A landscape with many valleys, sampled at points; each row gives a point and its height.
A ball rolls from a point to whichever of its 2 nearest points has the largest drop for the distance, and stops where none of them is lower. Distance is the straight distance between rows; heights are no part of it.
<922> height 28.0: [-3,-3,1,5,21,7,5,16,-1,-12,-6,-9,-17,-11,6,-7,-14,-4,12,1,-5,-8,15,20,-12]
<696> height 44.5: [-1,-9,-5,-18,6,17,-7,-18,1,10,3,15,6,2,-2,-9,6,11,-13,13,3,-6,-12,-1,-24]
<35> height 20.9: [-18,2,-4,6,2,-17,14,16,-3,0,14,-18,6,-11,9,4,-11,-3,-4,10,-9,5,2,2,9]
<463> height 37.7: [-1,18,-9,11,-8,-9,-5,15,-13,1,-13,15,2,16,25,10,-8,-10,-2,3,4,5,9,8,0]
<647> height 88.4: [-10,0,-12,22,-21,5,4,-2,-2,4,-9,1,-4,3,-5,-17,2,9,4,4,-4,-2,-5,-24,-4]
<609> height 47.6: [-22,-12,3,7,4,13,1,-7,-2,2,-3,-4,6,12,1,-10,24,9,-1,10,-12,11,-14,-6,7]
<392> height 59.3: [-9,11,-18,-18,1,-13,-5,2,4,-5,-18,5,6,8,11,-10,23,4,-1,-10,2,-7,-1,-5,0]
<569> height 24.1: [10,-9,-6,-4,-14,-1,-17,-3,9,3,2,-11,21,-2,2,8,-5,-10,-10,19,-12,8,13,30,8]
<385> height 46.8: [4,-3,25,3,-2,-19,9,22,0,-25,-4,-2,-6,-7,-5,15,-2,-7,17,-3,-8,-6,-7,20,-6]
<736> height 31.9: [7,-5,7,11,1,15,-13,2,13,7,8,-16,0,-5,-6,3,-5,-22,2,5,-2,12,9,21,15]
<755> height 19.4: [-9,0,2,4,6,-24,-2,8,-11,-4,11,-9,15,-12,11,14,-11,-6,16,-8,10,5,3,7,-6]
<880> height 47.0: [12,-11,1,-3,-19,9,-1,-23,11,6,-15,12,-3,3,-18,3,5,14,-4,-13,0,-16,-5,-9,-8]
<98> height 52.3: [-19,2,12,14,8,22,16,-8,-18,-4,-2,3,0,19,2,-8,10,12,-4,5,-10,7,-15,4,-7]
<210> height 42.4: [15,-2,-2,-6,-19,8,-8,12,18,8,4,2,-6,1,-11,0,5,-6,-11,17,1,6,-2,-16,25]
<626> height 34.6: [-9,-13,17,-13,-5,-23,-16,23,11,14,5,-3,9,-22,-3,10,-4,-8,5,13,5,6,-8,-3,11]
<499> height 27.2: [8,-6,-3,10,-16,22,-15,0,5,3,11,-10,14,3,0,13,-10,-11,-5,10,-10,9,21,32,20]
<444> height 20.4: [-1,-7,-24,-2,7,14,-13,-10,-13,-5,6,-4,10,-7,7,-6,-10,15,9,22,-4,5,23,10,-14]
<624> height 13.6: [2,-3,-3,4,-2,-1,-3,17,7,3,-4,-7,9,-2,13,-4,-9,-16,-14,30,-13,13,4,26,2]
<388> height 37.1: [6,19,-11,21,-3,1,16,-15,-8,-11,-12,0,-15,4,-7,-11,3,-11,-6,-21,6,-11,9,2,-9]
<522> height 85.4: [18,4,1,-6,3,9,-10,-16,12,-4,-12,0,-5,8,-10,-20,18,-1,19,-12,1,-8,4,0,-6]
<426> height 18.4: [-5,-5,0,14,9,5,-5,13,3,0,3,-11,-21,-20,-6,-11,-12,-7,23,0,0,-2,8,0,-6]
<876> height 17.8: [-12,-7,-20,1,19,2,-6,3,-16,-2,10,-11,6,-19,15,-8,-11,6,8,18,3,9,16,6,-6]
<67> height 24.3: [-26,9,-13,15,5,-7,14,11,-18,2,8,2,6,-5,11,14,-19,0,-8,0,2,7,3,2,1]
<885> height 47.5: [4,13,3,8,-14,-7,-4,11,-4,-6,-20,20,7,21,6,15,8,-11,-5,-8,11,6,-3,14,3]
<763> height 73.0: [0,3,9,-3,10,0,9,4,-2,0,-13,8,1,10,10,-5,19,-11,-23,14,6,15,-16,2,7]
<31> height 31.6: [1,6,-14,-5,0,9,-4,-23,-5,-6,14,-11,3,13,7,-7,15,0,2,-5,-2,1,4,0,2]
<933> height 39.3: [7,3,5,1,-4,-16,-6,-7,6,-15,2,-12,1,-4,-5,4,13,-12,16,-19,1,4,8,14,10]
<490> height 28.4: [-18,14,-13,23,-1,-1,3,14,-21,-3,3,0,2,10,20,1,-13,-2,7,1,-2,7,14,2,3]
<830> height 51.0: [30,3,5,-16,-5,-9,-1,-5,10,-2,-1,2,-3,-2,-6,6,-11,9,5,0,-3,-7,8,-4,-4]
<925> height 33.6: [-11,-6,-2,5,17,-5,-2,7,2,-12,0,-15,-4,-16,8,-11,0,-15,0,5,-7,-10,7,27,-13]
<694> height 29.8: [-2,8,-2,5,-3,-16,11,18,-11,-14,-1,-5,-3,-3,6,2,-16,12,29,-2,-7,-2,5,-8,-6]
<697> height 90.4: [4,-8,0,-13,1,15,0,-4,-4,12,30,7,-13,10,-2,2,1,5,-11,-8,9,-2,0,-29,9]
<389> height 87.4: [1,-4,-7,20,-25,12,-3,-10,8,-5,-13,-3,-5,7,-16,-12,18,5,9,-13,-7,-6,2,-19,11]
<579> height 49.9: [4,-1,2,6,-16,-4,-15,22,14,11,-16,7,-1,-3,-4,-6,4,-15,-6,19,5,11,-3,-6,12]
<162> height 41.2: [17,9,-10,2,-12,16,12,-24,2,-4,-13,5,-3,13,-13,-6,11,-7,-14,-20,2,-15,5,8,-10]
<242> height 39.1: [-17,-7,4,-13,10,0,8,-13,9,12,7,-13,-3,-10,-6,-3,14,4,-18,-1,-3,-1,-10,-9,13]
<358> height 47.1: [29,-2,19,-19,5,-19,-13,-15,9,-7,6,-10,1,0,-2,4,-10,1,14,-3,2,-8,8,8,0]
<186> height 27.4: [-6,5,1,-2,-8,10,14,6,3,7,11,14,0,3,-5,27,-19,1,-6,-10,-3,-2,0,8,3]
<65> height 44.1: [23,-2,18,-25,4,-26,-8,-20,11,-13,-2,-5,3,4,-10,8,11,4,3,-11,2,-4,-2,9,7]
<571> height 19.6: [2,10,-7,8,-4,-4,8,2,-4,-3,9,-2,-10,1,-4,0,-9,5,21,-11,-1,-1,5,-21,4]
<472> height 55.6: [-13,11,-9,3,0,-17,3,1,-3,-4,-37,17,4,13,8,1,20,4,-13,-22,5,-10,-1,-2,0]
<842> height 67.7: [-3,8,19,-1,15,3,13,14,-6,8,4,13,4,7,15,3,-4,-9,-16,11,6,10,-17,-6,-1]
<804> height 6.5: [-6,-6,10,16,5,-1,0,3,-6,2,3,-2,-5,-10,-2,-5,-13,-7,19,0,3,5,-4,-1,-15]
<281> height 24.4: [-4,6,9,14,4,-10,4,13,-5,8,-14,9,-13,-15,-1,-9,-16,-6,7,-2,9,-5,-8,-5,-21]
<822> height 37.6: [0,-6,4,-5,18,-7,1,-11,0,-4,0,-10,-1,-11,-2,-20,6,-1,-2,4,1,-6,-9,15,-23]
<780> height 56.8: [6,12,1,10,-15,-14,-12,23,2,-7,-11,15,1,13,5,2,6,-17,-2,10,13,19,-7,-1,16]
<145> height 56.7: [8,-11,-9,-17,-26,-7,-17,1,8,12,-3,15,11,5,3,1,12,4,-6,9,4,-5,-5,-22,1]
<737> height 41.1: [-7,-8,-5,-15,13,8,-4,-26,2,1,-1,-4,6,1,-6,-15,16,15,-12,6,-7,-5,-10,12,-15]
<851> height 38.0: [12,2,-6,8,-31,3,-7,9,9,5,10,5,-4,2,-12,12,-11,-4,-1,7,-4,0,9,-16,20]
<887> height 76.6: [10,-6,7,-10,7,0,6,2,13,-11,-14,-3,-1,5,-3,-8,26,1,-21,11,8,17,-20,-14,13]
<412> height 41.5: [11,-1,5,-8,-2,-28,-6,-15,12,-10,0,-17,3,-7,-3,-5,18,-11,3,-17,6,-7,0,1,8]
<556> height 40.8: [1,10,6,-3,10,-13,9,29,-8,13,-17,7,-15,-12,0,-11,-17,4,-1,-4,11,-16,-2,-15,-25]
<475> height 44.9: [-23,-8,0,5,4,1,-7,3,8,2,1,-12,2,-3,-2,-12,22,-4,2,9,-9,10,-8,6,15]
<219> height 32.7: [2,23,2,20,7,6,17,-4,-5,-1,-6,4,-18,7,-5,1,-5,-15,-1,-30,14,-7,1,-7,3]
<341> height 89.7: [-11,-15,-9,3,-14,19,-2,-9,-9,8,31,13,-11,11,-5,0,2,11,-2,-6,-4,-1,-4,-31,3]
<182> height 83.1: [20,0,10,-11,13,14,-2,-7,11,-4,-21,6,-3,8,-13,-19,18,12,10,-6,-2,-10,-14,4,-10]
<746> height 27.5: [-1,-6,-4,-7,-2,14,-18,-26,-11,-1,13,1,0,9,-6,-9,14,12,15,-4,-1,1,2,-8,-9]
<886> height 89.0: [-16,-10,-5,13,-13,14,4,-15,-10,6,10,3,-6,-1,-9,-9,3,18,3,9,-5,-2,-9,-24,-6]
<55> height 28.1: [-8,8,-8,10,10,-2,13,14,-11,4,-3,4,6,-2,13,23,-29,-5,-8,-7,7,4,16,20,1]
<23> height 24.7: [-6,-3,-2,6,-5,-11,6,18,6,7,3,-11,8,-16,11,-4,-16,-9,-11,24,-9,6,2,3,3]
<700> height 44.0: [15,1,1,-6,-3,12,7,-33,6,2,-2,7,1,6,-20,4,8,6,-17,-24,13,-20,-6,1,-8]
<300> height 42.0: [-13,-15,10,-10,5,-1,-5,-1,13,11,5,-13,-1,-10,-7,-7,15,1,-13,18,-10,9,-11,-6,21]
<847> height 29.7: [1,1,4,-16,2,14,-1,9,4,4,3,12,9,10,4,12,-4,8,-3,16,-12,8,-2,15,-1]
<340> height 92.1: [16,2,18,-11,1,-8,0,-5,5,15,9,2,3,-7,-9,19,-13,-7,-4,-11,15,1,-3,-9,4]
<29> height 21.2: [10,9,11,8,8,-6,17,27,-5,4,-7,5,1,-5,13,19,-31,-13,-8,-2,9,3,11,18,-5]
<382> height 23.6: [0,-4,-18,-10,4,23,-21,-21,-16,-3,11,7,0,3,-6,-8,0,16,12,8,-4,0,8,4,-18]
<125> height 34.4: [-7,5,-14,-18,17,2,4,-21,-4,-7,22,-12,5,4,12,-1,10,7,-14,0,-5,0,-1,1,2]
<464> height 60.6: [-13,6,21,14,9,10,16,8,-17,5,-1,12,3,17,16,1,-3,0,-9,14,-2,15,-17,3,-10]
<537> height 16.2: [-9,-6,-12,9,16,-6,8,3,-7,-5,19,-30,2,-16,17,-9,-11,-2,-3,16,-2,8,10,-3,8]
<909> height 26.3: [0,14,0,11,9,15,9,0,-9,-4,7,-1,-9,7,-3,7,-7,-3,15,-20,0,1,7,-2,2]
<56> height 35.1: [3,-2,-18,12,-29,8,-5,-2,0,7,12,1,1,-1,-1,17,-28,5,3,0,-2,-8,25,-4,12]
<829> height 79.7: [9,-7,12,-5,5,2,-1,-9,9,-12,-25,-1,7,6,-8,-7,27,5,-1,-6,2,3,-15,-2,6]
<404> height 13.1: [-7,-7,-11,7,18,-13,-5,7,-18,-7,9,-11,3,-21,16,-1,-12,-4,18,4,17,5,14,-3,-12]
<623> height 91.3: [5,0,10,-13,7,14,5,-5,-4,16,16,9,-3,3,-4,13,-3,0,-15,-11,13,-5,-9,-11,0]
<260> height 51.4: [11,-9,-2,-24,-3,0,-13,-7,4,9,-8,21,14,8,5,-4,12,16,-1,5,6,-10,-12,-17,-19]
<155> height 18.2: [-6,-1,6,-13,-1,12,14,9,9,9,6,11,-2,-1,-9,13,-16,14,-7,4,-15,-2,-5,0,1]
<263> height 27.3: [-11,-10,16,-6,0,-24,-3,22,1,2,5,0,8,-14,5,15,-10,-7,16,5,0,6,-7,1,-1]
<322> height 52.5: [23,-3,6,-17,-13,-5,5,-7,12,0,-14,7,-4,1,-15,-1,5,14,-10,1,-4,-10,-8,-19,-2]
<213> height 86.4: [7,-2,-1,6,-12,-1,-8,-16,3,-6,-16,-5,-4,-1,-13,-16,15,6,21,-17,-4,-9,4,-9,-8]
<857> height 32.6: [-6,0,-21,3,-12,17,2,1,-7,3,17,14,0,8,1,19,-17,5,-1,-14,-1,-6,14,-1,7]
<722> height 59.1: [-1,8,-4,10,-1,-1,9,3,3,3,-36,18,-8,7,-3,-2,10,3,-18,-15,3,-13,-6,-3,-2]
<883> height 36.0: [5,-3,7,9,0,-6,-19,-2,7,-2,14,-17,8,-7,1,7,0,-19,12,-3,5,12,8,10,22]
<860> height 39.8: [-2,3,11,-5,10,-15,14,23,2,-18,-3,-2,-8,-5,-3,1,-5,10,21,-5,-17,-10,-3,8,-7]
<923> height 36.5: [-8,5,2,-21,26,-7,10,-19,2,1,18,-16,-2,-7,2,-1,5,12,-15,-4,0,-7,-8,-3,9]

Call two points neighbours if one is among the 2 nearest of the other. Go from one point of each pair to the other, from neighbour to neighbour, staying as low as possible. Name the highest point that can't be avoided.
<67>, <29> | <55>
<571>, <537> | <385>
<537>, <404> | <876>
<624>, <404> | <23>

Write out the way that a ball takes from each point below.
<579> | <210> > <851> > <56> > <857> > <186> > <155>
<696> | <737> > <822> > <925> > <922> > <426> > <804>
<647> | <389> > <213> > <522> > <182> > <829> > <887> > <763> > <842> > <464> > <98> > <609> > <475> > <300> > <242> > <923> > <125> > <31> > <746> > <382> > <444> > <876> > <404>
<340> | <830> > <358> > <65> > <412> > <933> > <883> > <736> > <499> > <569> > <624>
<880> | <700> > <162> > <388> > <219> > <909> > <571>
